A landscape with many valleys, sampled at points; each row gives a point and its height.
From any point a ball rolls to the lowest of the 2 points nearest to it. It stops when none of these is lower. Distance is the straight distance between rows; heights are no part of it.
pupi h=552: [122  89 122  89  76 102 130 177 108 151 120  96 141 156 158 166 146 146
  98 166  67 128  43 151 138 108  83 166 106 124 126 152 125 168 142]
rifo h=649: [173 113  78 108 169 138 100 139  95 109 128 116 153 181  68 106  89  92
 163 116 136 158 110 131 165 160  87 137 174 117 117  83 137 153 163]
Barup h=446: [137 138 103 143 154  87 143  95  85 123 136 187 151  92 109 135  95 127
 145 116 194 136 199  70 132 144 128  87 118 151 105 151  91 101 131]
sog h=398: [153 120 100 138 151 149 119 129 103 148 182 166 139 105 150 182  89 148
 141  68 181 171 198  78 145 114 125  85  67 156 103 160 120  96 113]
mebo h=387: [188 128 161 114  99 171 165  93 144 124 154 129  92  90 190 150 132 131
 120  97 166 122 189 121  83  97 155  94 162 110 184 148 164  63  84]
bon h=397: [175  96 126 123 116 118 131 169 118 165 138  87 131 122 128 127 166  85
 130 176 101  90  36 148 131 140  85 180 156 117 141  89 181 153 113]
lirif h=692: [114 165 119 151 141 105 132 123 137 110 129 151 184 128 138 143 141 202
  88  86 168 183 126 107 133 115 121 170  99 132  82 128 134 144 107]
talis h=187: [ 86 142 102 109 126 164  73 133 134 130 103  98 130 185 134 101 105 118
 126 108  76 125 116 181 211  99  81 121  84 104 119 143 105 167 156]
napat h=412: [152 101 132 114 113 148 122 158 121 156 132  87 111 130 138 119 159  69
 148 175  69  91  11 152 139 141 105 151 131  85 156  95 167 162 136]
mufek h=405: [155 152 155 149 127 126 139 106 146 121 112 127 101  88 148 116 167  90
 129 137 132  73 127 153 126 114 123 135 149 116 167 121 164 108 104]
Sopof h=724: [ 98 132 142 187 137  46 152  91 155 163 117 166 130  75  94 137 183 135
 125 153 167  96 142  97  84 132 143 146 140 159 104 138 108 103  99]
Gevip h=309: [155 136 137 126 133 117 165 138  86 141 171 153 138 107 183  99 124 104
 138 160 158 139 172  97  80 174 186 133 183  99 162  83 140  94  95]
zar h=137: [127 142 158 131 103 161 143 167 145 109 165  84 134 140 179 108 150 138
 105 135 119 162  71 146  95 147 149 212 151 110 156 102 156 153 104]
sop h=236: [105  73 125 153 117  56 138 165 133 186 124 144 122 122  86 127 158  89
 157 196 110  95  91 113 110 148  98 135 155 173  83 131 115 155 119]
sesiz h=399: [156 120 136 154 151 133 137  95 152 109 147 144 113 130 105 133 131 123
 146 104 195 157 172 134  79 125 182 139 179 151 150 129 126  89  98]
dufoz h=260: [138 109 102  93 136 172 110 144 165  99 173 107 148 186 155 131  86 156
 121  57 158 205 143 139 119 118 131 143 142 126 135 134 148 121 125]
zedek h=631: [145 108 122 170 172 147 105 132 143 127 145 121 106 132  71  92 121  69
 178 149 133 142 103 163 128 168 141 134 159 140 132  77 134 137 126]
nubo h=443: [ 88 146 101 136 167 143 140 142 113  89 163 153 141 163 147  80 105 136
 163 118 139 197 166 129 101 170 188 124 121 146 107 119 106 124 136]
fip h=206: [108 172 161 149 128 149 122 137 161  59 124  83 126 199 153  81 150 133
 119 110 153 173 118 184  91 147 179 220 204 149 161 141 119 134  87]
voka h=296: [112 149 129 139 128  91 143 158 123 121 139 156 151 116 191  94 141 112
 135 133 127 127 165 136 120 156 134 126 135 158 131 137 114 105 112]
Lir h=262: [119 125 150 146 122 116 119 158 200 116 174 111 134 136 172 119 150 169
 115  88 169 183 157 129  76 130 149 180 169 161 119 149 145  94  86]
davo h=536: [ 94  86 104 104  82  69 137 196  96 129 120 120 143 182 146 124 135 119
 152 199  91 135 109 136 120 165 116 134 153 163 117 148  85 147 154]
kosa h=358: [120 142 138 112 106  85 170 115  70 166 121 173 153  68 167 139 135 147
 122 178 104 109 132  53 110 152 156 106 102  87 120 117 124 127 157]
bure h=5: [ 65  99 126 144 115 134  75 163 176 153 130  97 110 182 124 116 147 131
 127 144  85 127  86 170 150 108  97 154 106 145 119 152 118 170 139]
votab h=311: [ 92 164 150 153 129 138  91 136 174 136 131 113 143 127 184 115 171 152
  97 105 116 119  85 174 152  93  93 192  76 118 124 167 156 162  88]
zoz h=615: [112 140 145 196 180 161  89  85 179 144 128 130  89 100  76 112 155 102
 159 129 143 112  99 170 137 115 145 154 107 121 137 110 157 144 102]
dofi h=568: [112 171 114 192 177 121 106 109 120 132 111 149 131 107 106  85 155 111
 140 154 119 118  89 159 173 148 107 161  75 112 118  90 147 176 113]
Topu h=344: [197 107 143 113 139 133 171 135  87 160 183 130 125  94 145 141 116  86
 132 132 193 108 198  85  64 123 160 113 198  98 178 102 154  55  68]
Papun h=263: [189  83 107 109 129 130 140 122 100 165 161 123 126  86  95 172 102  96
 139 103 172 124 172  80 109 121 114  87 156 119 132 110 144  75 125]
Vulun h=473: [151  98  99 118 140 147 130 116 117 106 150 144 117 142 120 138  91 113
 149  77 179 151 199 118 129 126 133  80 140 167 121 163 105  89 140]
Guz h=409: [176 131 156 111  96 116 170  71  90 136 123 183 130  67 160 180 107 150
  93  94 185 107 213  78 113 105 124  80 124 121 138 155 107  78 113]
Rog h=315: [ 93  94 123 118 111 140 127 147 151 173 133 113 113 144 111 142 136 130
 148 142  75 137  92 118 126 131 129 116 112 120 105 113 111 153 165]
sabar h=402: [150 133  99 129 162 133  92 163 135 116 160  95 173 181 112 106 116 118
 126  98 155 166  85 147 159 156  64 199 153 117 112  93 175 164 109]
damal h=249: [130 168 121 126 142 121 168 141  78 130 168 165 183  92 218 110 121 148
 115 140 146 171 162  79 105 165 163 123 101  92 139  92 137 114  96]
mog h=369: [193 160 159 114 115 183 156  90 110  66 122 110 121 137 154 131 128 139
  98  90 163 164 139 152  99 138 171 152 190  94 171 105 160 105  97]
zevav h=348: [138 127 139 137 130 170 137  87 145 120 131 133  89  94 145 144 113 124
 140 101 129 113 183 138 126 103 151  79 101 130 151 152 147  95 132]
depi h=360: [233 115 145 127 144 154 156 106  75 130 155 131 118  90 104 154 115  93
 140 131 216 117 175 106  78  97 156 118 189  98 180  79 157  71  51]
mabes h=243: [106 151 129 167 153 111 106 169 153 114 163 137 155 141 177  83 141 127
 141 118 142 174 146 147 124 162 128 169 114 162 127 138 132 129  85]
Zikev h=350: [159 176 135 138 150 105 132  77  89  55  63 161 154 134  75 121 131 133
 119 130 170 126 144 160 145 125 104 148 161 128 137  94 118 134 111]
fozib h=324: [ 88 131  99 136 169 144  86 104 122 115 108 126 128 175  41 123 102 143
 138 117 136 157 134 146 163 120 127 128 107 122  95 111 100 161 165]
davem h=429: [114 124 126 141 140 155 146 155 127 107 164 120 121 160 161  84 116 131
 160 128 125 195 133 132  79 177 199 148 170 120 141  91 127 114 126]
dib h=476: [132 171 168 114  99 133 142  98 136  78  78 145 110 129 145 126 133 156
  92 111 133 101 185 165 144  92 119 104 139 140 141 160 108 104 119]
Nege h=458: [114 126 104 136 150 134 139 126 101 127 142 166 127 113 151 136  93 131
 154 110 129 158 184 112 151 136 154  82  79 132 118 131 108 104 151]
tafuf h=595: [137 178 148 187 162  97 109 130 158 128 133 155 124  89 155  84 174  83
 152 149 143  92 109 160 132 146 104 172 131 142 157 119 162 124  42]
Vone h=318: [ 94 136 121 130 125 162 132  95 147  85 108 134  94 148  99 137 111 167
 120  98 144 155 192 145 123  98 183  90 114 142 127 155  86 110 148]
retok h=485: [ 87 104 104 125 124  89 133 129 122 108 106 137 113 156  70 131 111 127
 132 136 142 111 169 121 134 129 124  84 156 188  97 147  68 118 161]
Pasu h=327: [169 135 147 111 117 117 186 119  97 148 152 146 132  99 172 120 122 107
 119 149 172 115 202  93  81 148 161 103 182 112 171 114 134  69 101]
zinez h=283: [112 136 143 139 127 173 117  97 170 126 111 113 100 125 119 124 139 132
 122 107 107 122 113 153 132 106 143 133 115 100 139 126 141 135 134]
dided h=447: [141 114 139 100  93 133 155 175 108 123 140 121 107 116 204  95 144  80
 153 179  73  77 109 148 114 173 138 117 151 110 180 130 144 120 140]
pobif h=513: [ 56 170 149 146  93 126 126 121 156 100  74 123  85 150 130 118 175 174
  82 169  97  82 125 154 137  98 167 114  97 150 132 160  87 142 126]
pogez h=290: [189 100 113 116 136 115 142 106 102 137 113 126 129 102  68 157 105 115
 124 111 153 122 161 107 135 111 115 101 163 123 125 110 122  93 153]
rapum h=426: [157 150 125 121 125  94 155  86  74 137 106 186 143  70 144 151 107 127
 115 107 161 109 205  83 141 128 107  84 117 140 117 139 120  96 124]
Goli h=639: [137  98 101 127 152 136 110 139 122 123 122 105 110 168  50  95 107  84
 176 155 112 143 107 153 133 147 122 131 173 137 120  83 113 159 166]
mugu h=682: [141 161 117 119 150 111 127 138 119  83 145 153 181 144 157 119 119 174
 112  85 174 193 149 119 125 144 111 161 138 138 110 125 146 119 107]
Nuzop h=261: [134  74 120  87 108 113 168 150 101 193 165 125 117 101 137 144 103  95
 146 137 120 114 171  51  93 170 157  67 162 128 126 126  91  92 172]
niv h=380: [205 128 149 113 119 195 144  92 131  94 143 111  98 121 147 143 118 127
 115  92 167 145 167 152 106 101 158 123 167 104 180 113 160  94  97]
kana h=520: [112 101  97 131 142 105 101 130 134 173 128 113 123 142  66 151 103 124
 136 104 110 133 123 105 180 137  69  99  97 154  64 140  98 141 166]
lekes h=427: [133 127 103 127 172 183  93 149 132 105 157  98 146 200 107  93  91 106
 141  90 151 181  92 160 138 154 120 181 159 107 131  93 147 159 136]
Fulo h=125: [154 174 117 103 141 112 150 118  50  85 116 184 211 123 156 136  95 169
 105 114 150 204 144  81 131 144 159 119 131 109 109  95 127 122 128]
nibag h=504: [118  98  90  88 119  99 129 159 111 104 110 122 139 188  88 120  97 112
 138 145 117 124 153 123 137 150 127  98 183 167 106 135  77 123 187]
lebeb h=422: [138 148 165 144 124 147 136 108 131 109 120 125  96  86 157  87 162  78
 143 174  89  58  76 155 126 142 149 135 115  99 175 123 168 148 119]
nak h=203: [137 162 113 124 142 128 144 134  86 128 142 162 187 106 193 128 113 169
 108 107 132 188 141  82 143 152 138 130  76 101 109  97 153 128 118]
Sasob h=292: [ 75 114  98 112 134 154 104 124 132  95 133 126 113 180 102 135  85 160
 126  86 129 164 173 125 144 106 153  82  97 165 100 146  76 124 166]
tek h=435: [150 159 158 115  99 160 154 137 109 100 128 108 106 115 216  97 152 100
 115 167  77  91  80 162 116 142 140 153 141  91 186 106 160 141 118]
tibi h=394: [181 128 129  91 105 113 142 139  93 167 110 118 129  89 137 149 134  82
 131 165  81  59  91 117 160 126  83  98 129 100 143 110 161 124 157]
Rosik h=502: [ 66 175 158 161 128 133 113 109 155  93  75 140  86 134 120 106 162 142
 111 148 117  57 154 185 154  88 136 108  94 166 135 165  90 125  96]
Zovon h=189: [128 123 102  96 126 176 105 140 127 145 146 104 119 149 151 134  88 123
 155  87  86 166 122 127 170 141 119  97  93  99 126 105 129 131 167]
pil h=342: [143 109 150 125  96  90 167 108 146 164 116 120 119  59 111 162 163 134
 102 132 128  67  95  78  82 105 124 117 127 125 127 135 147 117 140]
Fivor h=364: [110  99 134 133 110  84 158 119 140 172 138 147 120  76 111 158 153 128
 126 158 110  87 118  65 101 140 130 106 104 130 103 138 130 124 154]
kitu h=519: [111  96  99  95 107  82 131 181  94 133 129 135 139 155 130 129 103 116
 133 157  93 128 138 108 143 161 111  98 142 157  89 139  79 131 180]
Bokez h=222: [119 134 138 123 120 146 114 159 175  76 154 105 148 176 187 114 119 172
 110  67 155 186 165 155 100 111 133 164 157 158 145 166 140  99 100]
Purif h=295: [122 108 128 182 143  63 124 138 142 160 131 143 143 104  80 116 166 105
 158 188 145 114  86 120 100 153 120 164 152 153 108 105 136 138  92]
Zume h=132: [ 72  47 145 137 107 127 110 179 185 203 149 115 103 161  90 126 156 114
 176 173  71 136  52 113 112 140 101 134 101 156  86 139 133 183 119]
Kud h=340: [209 136 129 114 138 135 155  93  77  82  99 138 141 115  91 135 106 128
 122 137 166 148 154 124 111 135 155 128 203 107 155  78 126 102 132]
mer h=334: [105 158 144 161 124  63 139 142 143 126 124 158 121 112 182  91 171  97
 155 174 143 100 160 147  84 160 157 150 175 159 150 137 106  95  82]
Subub h=321: [177 133 131 122 130  99 145  85  99  90  81 137 141 110  69 144 124 129
 115 131 159 123 153 133 130 111 128 126 173 123 125  97 117 117 129]
sev h=297: [104  96 122 101 110 113 164 168 111 199 177 141 119  87 186 130 133 102
 151 172  78  90 122  37  98 171 141  73 108 106 129 134 128 117 161]
Viset h=583: [ 94 150 132 137 109 115 135 106 120 122  79 126 145 132 101 147 154 184
  81 159 103 129  57 130 123 113 154 170 104  98 106  99 104 186 134]
damo h=67: [155 133 128 137 121 148 133 164 133 135 173  97 144 123 164 117 140 119
 116 136 132 145  81 125 107 155 124 178 142 106 134  71 181 126  98]
Miras h=472: [118 134 115 114 127 145 100 125 134 184 125 105 116 117 150 134 132 112
 146 130  58  81  53 143 192 122  73 108  52  84 121 139 159 167 154]
sevu h=299: [149 117 137 140 137 112 131 170 155 110 174 104 158 150 147 117 142 148
 112 102 183 175 129 106  71 155 138 182 196 145 128 104 150 102  80]
nuba h=200: [147 181 122 105 143 111 147  82  48  71  70 178 187 121 120 133  86 159
 110 125 135 160 158 107 165 137 131  97 126 118 109 106 104 134 150]
Fer h=503: [130 102  77 122 153 105 105 119 106 134 133 140 133 136  67 168  70 131
 132  74 153 152 147  89 172 137  79  86 103 172  78 154  90 119 175]
Bifas h=531: [103 110 103 163 140 106 113 123 125 178 132 137 108 107  97 136 115 115
 147 122 101 102 126 104 165 135  91  90  72 151  76 150 115 135 146]
fude h=275: [101 102 154 129  94 174 131 135 207 133 150  72  85 153 146 145 139 161
 106 100 106 147 116 146  81  94 181 142 133 118 136 143 139 123 141]
pago h=542: [ 93 141 110 154 137  91 109 132 117 167 104 142 120 119 100 124 140 121
 148 155  83  84  94 140 170 136  96 111  76 144  91 147 114 161 146]
sego h=237: [116 164 100 107 135 137  84 133 112  98  73 111 157 202 113 106 104 135
 101 121  97 119 116 183 215  97  85 124 112 123 119 133  97 170 159]
nere h=438: [ 86 148 109 117 111 114 117 131 140 105  99 128 149 160 133 142 103 176
  76  72 142 144 155 127 170  89  86 117  93 159  81 169 101 131 134]
Giva h=459: [150 156 132 131 118 117 156 148  84 125 123 157 128  87 191  93 138  89
 148 177  88  89 132 145 147 158 131 109 126 104 155 103 138 121 131]
Segoz h=543: [102  92 143  93  74 144 117 159 139 153 130  76 115 168 150 148 155 144
 109 162  64 112  25 156 123 103 114 153  90 105 149 156 131 169 147]
tikip h=322: [169 117 146 107 105 120 153  90 122 159 122 125 120  60 116 174 126 143
  89 109 123  95 134  76 124  95 115  99 113 107 120 125 158 109 152]
befek h=195: [ 94 165 144 156 144 158 119 165 151  86 165 101 140 174 170  75 138 133
 119 122 141 191  87 167 105 160 174 216 142 135 147 115 140 155  88]
megok h=730: [133 135 149 177 161  94 145  70 156 162 135 166 112  62  93 148 157 121
 147 131 181 101 167  82  80 124 157 114 121 143 120 131 131  81  85]
gobu h=308: [122 150 141 147 131 148 101 129 177 119 133 120 130 134 151 118 145 134
 108 104 140 133 122 168 137 110 120 166 124 119 141 132 148 134 113]
pem h=232: [170  89 113  85 128 118 163 143  78 171 168 120 155 111 114 159  95 120
 120 133 155 149 175  47  97 156 140  81 172 107 119  96 121  84 147]
nuna h=368: [ 89 158  92 133 178 136  79 116 127  74  97 143 158 194  84 103  95 152
 127  94 155 141 149 170 169 112 104 132  98 151 102 146 112 154 135]
lafes h=289: [156 170 117 110 156 162  94  98  93  82  74 143 158 162 106 109  88 117
 117 107 119 141 113 169 208 114  80 130 128 103 137 103 121 161 163]
Zaf h=623: [108 122 128 180 158 156 110 126 160 143 146 131  86 108 108  97 141  79
 172 148 109 106 115 154 133 149 150 125 111 133 142 107 157 131 121]
ludi h=407: [ 91 131  97 116 139 118  85 140 165  91 120 115 150 197  86 133  97 166
 101  76 155 140 153 145 148 102  88 144 126 172  99 173  98 132 142]
Pamo h=160: [ 99 161 152 144 132 134  92 140 188  58 119  84 132 201 130  90 144 150
 100  89 165 164 134 195 110 114 140 199 182 160 152 163 123 127  93]
rabar h=428: [116  75 149 119 104 144 111 166 148 171 140  97  92 132 137 118 163  76
 162 193  68  77  10 164 114 126 129 143  96 100 164 145 175 181 128]
Rad h=188: [ 69  49 137 154 104  82 132 184 165 185 138 123 107 144  83 126 150 104
 169 180 102 123  86  93  95 146 105 133 140 196  85 148 102 158 121]
Mol h=338: [166 122 128 159 133  81 144 146 131 161 136 134 141  99 113 115 157 106
 129 167 139  95  97 112 105 150 105 162 163 125 124  86 156 119 100]
miz h=223: [ 82 153 147 134 121 107  88 178 176  78 143  83 162 179 159  99 153 168
  98 106 137 162 128 173 124 113 107 207 153 170 135 195 116 146  95]
fav h=462: [118  99 120 121 126 130 113 117 152 210 128 101 108  97  95 157 143 120
 147 121  72  70  40  96 148 117  84 106  54 103  85 150 149 161 165]
sila h=384: [153 143 176 143 113 102 140 103 181 138 113 124 120  70 140 122 192 107
 110 139 135  44  88 133  88  94 107 159 132 128 167 141 174 113  79]
suso h=371: [166  91 133 134 110  84 147 187 125 178 146 102 144 108 135 127 163  82
 130 189 127  88  73 111  93 139  90 166 172 132 138 100 171 129  98]
nup h=281: [127  63 136  96 102 112 171 169 115 214 167 116 106  83 136 145 127  85
 155 169 100  79 127  46  97 165 127  72 146 125 127 135 120 111 167]
zoni h=413: [128 127 138 145 145 158 137 113 153  94 132 130 106 153 121 106 123 131
 143 116 162 174 158 149  78 152 207 142 177 144 147 116 124 117 115]
Fol h=370: [162 151 110 133 164 122 108 132 132  69 124 121 173 172 100 108 121 124
 112 100 188 154 100 161 141 144  88 195 195 139 131 113 160 142 118]
dut h=525: [ 58 148 149 146  97 133 111 137 145 109  92 110  92 168 122 114 181 154
  96 208  88  74  71 200 142  93 157 154  93 132 151 164 100 170 101]
supab h=442: [124 120 110 101 110 117 145 129 104 145 139 157 123 103 151 154  90 123
 128 107 105 121 178  86 157 139 126  64  98 141 109 150  85  92 163]
sidu h=332: [140 143 112 116 145 124 106 124 126  80 101 112 166 185  82 112 114 139
 107 115 141 152  87 168 159 117 104 185 165 117 120 105 132 161 149]
tazu h=365: [133 115 167 135  84  97 157 123 179 143 102 112 116  81 128 150 189 128
 100 151 127  49  95 124  74  90 134 141 153 145 144 158 150 121 107]
Devub h=280: [139 149 147 102 110 128 143  78  82 121  67 149 117  63 104 164 112 141
 111 155  86  87 149 103 164 107 131  62  97 104 117 133 112 130 179]
nat h=252: [ 91 129 132 163 151 162  80  97 188 131 114 109 104 155  66 125 135 125
 113 103 132 113 126 180 160  79 118 134 105 124 121 141 119 156 127]
pimis h=359: [135 147 171 144 124 102 155 126 161 121 117 132 104 118 173  92 172  98
 146 163 143 103 163 144  56 147 195 150 204 141 180 143 127  79  69]
timak h=298: [146 138 147  99  97 142 157  79 117 122  87 137 113  65 108 163 127 148
  92 148  94  90 110  99 128 100 144  96 113  79 143 118 135 133 168]
nekip h=378: [185 115 106 125 151 174 124 115  71 154 184 166 114  63 153 172  92 109
 172  93 163 150 208  84 147 113 134  60  64 120 133 165 146  99 104]
nanof h=146: [131 126 114 108 129 182  91 120 132 131 103 101 109 156 119 128 104 108
 127 103  90 113 118 168 189 106  89 100  97  95 138 125 124 140 169]
rafo h=172: [128 108 116 134 143 113  84 194 169 141 174 106 154 162 165  95 128 120
 141 106 133 163 126 133 142 146  70 168 134 167 122 138 158 133  96]
Felo h=250: [158 161 142 108 125 114 138  80  65  98  57 173 143  92  94 147  97 141
 106 144 112 119 156 130 175 121 101  86 113 112 112 115 105 140 159]
Vol h=253: [105 125 153 117  90 168 120 161 197 103 152  81 117 171 200 118 135 168
 102  86 113 167 136 163  94 107 161 156 151 134 153 164 126 120 115]
ropa h=294: [109 113 107  85 106 140 121 146 139  93 142 111 158 183 157 142  94 183
 111  73 128 190 147 121 130 116 140 129 124 133 105 127 115 124 157]
luki h=221: [114  89 102  75 118 155 115 153 123 163 144 108 111 156 132 153  79 122
 158  89  87 170 141  93 155 151 123  60 100 120  97 123  94 120 192]
baro h=319: [134 115 123 117 137 112 152 141  99 205 170 136 125  66 139 141 138 108
 161 179  94  84  93  37 106 156 134  85  80  75 127 110 167 133 150]
zus h=320: [173 182 143 123 147 156 121  73  71  68  56 143 150 129  94 114  94 130
 116 125 141 140 123 161 184 122  99 126 148  92 136  81 130 155 136]
Raf h=605: [140 158 134 200 189 146  95 107 167 131 140 144 114 104 117  85 156  75
 156 123 165 112 115 179 133 148 116 165 131 135 163 109 173 120  60]
beled h=717: [ 93 118 143 182 127  76 131 106 179 170 131 132 124  72  78 149 174 147
 112 134 147 108 101  92  95 120 129 171 115 162  89 127 149 137 109]
Tuga h=582: [112 187 131 197 172  92 111 115 121 120 102 163 136 109 130  73 168  95
 154 166 128  99 102 178 152 164 117 173 104 139 133 112 134 149  84]
kofez h=77: [ 43  65 149 135  94 156  75 182 199 186 147  91  92 196 107 114 149 121
 153 155  75 141  55 162 126 114  99 150 100 145 112 165 122 179 110]
gaf h=555: [ 92 168 122 158 148 111 113 116 118 132  93 150 133 106 122 101 153 138
 128 154  92 101  96 157 163 130 119 133  53 109 111 123 134 178 128]
fom h=658: [181 137  82  95 175 149  96 149  99  93 125 131 152 176 118 116  78 111
 149  94 142 151 143 142 179 138  77 119 145 122 127 123 152 123 152]
Ferod h=467: [114 133 101 137 148  87 134 104  91 108 101 170 134 120  84 136 102 124
 133 121 159 109 185 115 146 135 115  95 135 170 102 157  76 102 146]
zil h=379: [ 89 136 119 127 112  79 165 123  92 160 113 155 126  85 133 136 144 134
 129 178  88  96 114  90 119 152 143 104  84 122 106 136 102 146 154]
tukav h=339: [168 130 133  96 128 122 161 111  80 165 142 149 135  45 152 151 123 120
 128 163 105  91 128  52 131 141 136  77  97  68 150 107 156 119 149]
Vigi h=354: [193 148 136  94 112 141 154  94 105  67  91 122 150 154 123 132  99 151
  92 115 163 153 135 124 112 139 166 147 224 117 150  90 126 121 130]
sadon h=486: [151  78  93 114 149 132 117 113 124 124 148 135 112 123  53 160  77 126
 160  80 172 143 182 100 150 120 106  81 137 175 102 159  95 100 153]
rolo h=670: [135 144  84 118 155 109 117 158 109  98 134 148 182 156 147 107  94 146
 133  96 144 161 144 122 160 151  97 131 121 145 101 133 133 122 144]
mifo h=291: [100 139 122 135 154 147  85 105 144 113 101 109 137 184  42 119 122 147
 111 123 143 146  93 169 161  97 121 165 126 113 113 112  99 179 137]
kem h=383: [191  97 143 151 158 160 143  82 128 126 160 147  93  96 100 171 132 107
 170 102 212 146 208 124  64  98 182 117 156 139 170 135 122  79  70]
domo h=563: [108 124 124  89  67 110 124 148 114 142 104  98 148 153 139 171 132 170
  87 147  72 126  87 119 149  99 115 138 104 119 113 137 103 157 168]
ruk h=256: [ 87 109 101  87 114 137 119 149 130 122 129 113 136 168 128 158  83 164
 117  87  91 166 138 105 144 118 121  87  99 146  86 131  85 129 177]
lop h=372: [196 119 135 133 149 153 154  83  83 130 164 156 117  62 121 176 126 125
 156 121 215 140 203  93  79 105 174 115 136 103 173 120 148  83  68]
kivi h=701: [ 91 166 131 163 148 131 113  85 145 118 106 152 146 119  91 152 140 202
  94  91 148 171 134 127 139  96 141 152  70 129  87 129 126 149 119]
vun h=487: [ 96 169 152 127 111 122 151 118 131  82  74 150 101 123 156 102 141 136
 117 150 114  88 176 165 132 117 148  93 131 148 140 155  90 103 130]
Favar h=439: [ 86  84 136 132 118 122 119 156 147 177 137 116  98 120 116 133 169 112
 167 187  63  85  17 132 114 131 124 125  80 118 135 153 149 171 143]
tal h=284: [137 153 120 106 144 122 161 151  84 103 161 154 173 142 198  94 114 139
 132 134 167 175 185 109  90 174 185 133 160 113 149 109 124 101 104]
gupa h=362: [168 126 137 125 134 183 146  99 104 121 165 168 106  83 185 141 104 124
 153  97 155 145 190 122 134 116 156  80  94 108 162 151 151  93 107]
zegam h=410: [173 115 112  90 125 133 133 124  98 156 107 124 112  98 121 148 104  91
 140 129  82  78 136 121 177 127  94  63 126 112 128 122 127 114 184]
rut h=293: [111  72 141 104  83 169 136 146 174 152 148  74  94 156 122 149 122 153
 125 114  93 161 103 119  93 117 160 127 142 125 120 122 127 130 164]
lefa h=709: [102 129 126 171 142 111 126 104 152 158 130 131 135 101  65 149 142 177
 106 111 135 147 111 103 120 113 128 145  89 135  84 116 129 150 130]
Vazon h=333: [125 119 148 118 120 177 134  74 137  91  95 126  71 125  91 153 108 141
 123 123 125 119 187 161 123  80 181  77 124 131 153 148 103 100 142]
Vode h=535: [ 74 118 141 115  74 143 112 144 133 125 100  90  98 184 146 130 162 145
  92 187  71 102  44 193 129  89 134 156  96 112 158 157 109 179 127]
loda h=451: [ 80  86 132 131 123 145 110 122 159 182 118  95  92 129  79 147 158 133
 141 156  68  78  32 116 129  93 117 122  48  90 112 147 138 185 168]
Rap h=377: [162 125 125 104 107 125 146 137 102 141 112 117 138 114 128 136 138 115
 116 145  99 104  93 123 138 134 121 132 149 100 132  88 151 140 153]
memom h=396: [159 145 174 104  91 138 173  79 133 126 125 150 112  72 192 160 134 151
 101  98 156 113 193  92  87 103 147  86 133 112 168 162 148  69 104]
Bug h=461: [130 124  98 119 156 139 136 115  95  91 148 167 134 142 134 123  84 124
 172 101 155 178 195 129 126 155 160  87 127 150 132 133  98 104 141]
Nol h=573: [ 90 128 132 107  92 148 116 121 148 133 101  88 122 172 114 155 139 183
  78 131  83 136  72 145 126  86 141 159 104 106 108 124 114 165 157]
nim h=277: [ 91 172 167 142 100 130 105 139 165  95 109  93 144 152 187 109 173 164
  84 116 119 134 103 195 136  92  98 208 124 133 156 184 131 155  90]
dufar h=97: [ 85  84 127 136 116 137  77 193 192 164 167  87 127 179 141 123 126 138
 140 102 106 159 108 137 138 126  65 163 114 169  96 163 131 150 116]
lopig h=425: [142 109 107 103 132 106 150 133  81 175 129 134 120  79 126 156 112  84
 150 136 108  92 161  75 157 157  95  63 104 125 111 135 110  98 184]
Rozov h=460: [117 158 129 115 112 138 118 108 139  97  90 136 136 143 135 142 105 162
  93  95 130 137 154 137 166  92 111 122 111 127 116 131 117 134 143]

Call two points neighbours if one is among the 2 nearest of the other. Go from one point of each pair to the other, from neighbour to neighbour, staying as low as possible. Name the highest point that can't be avoided.
Subub / nanof => Zikev
Pamo / nat => votab
Pamo / damo => fip
Bokez / nanof => ropa

For each start below, name the point where the ball stops.
zil => pem
zoni => Fulo
napat => bure
Viset => mifo
Nol => mifo
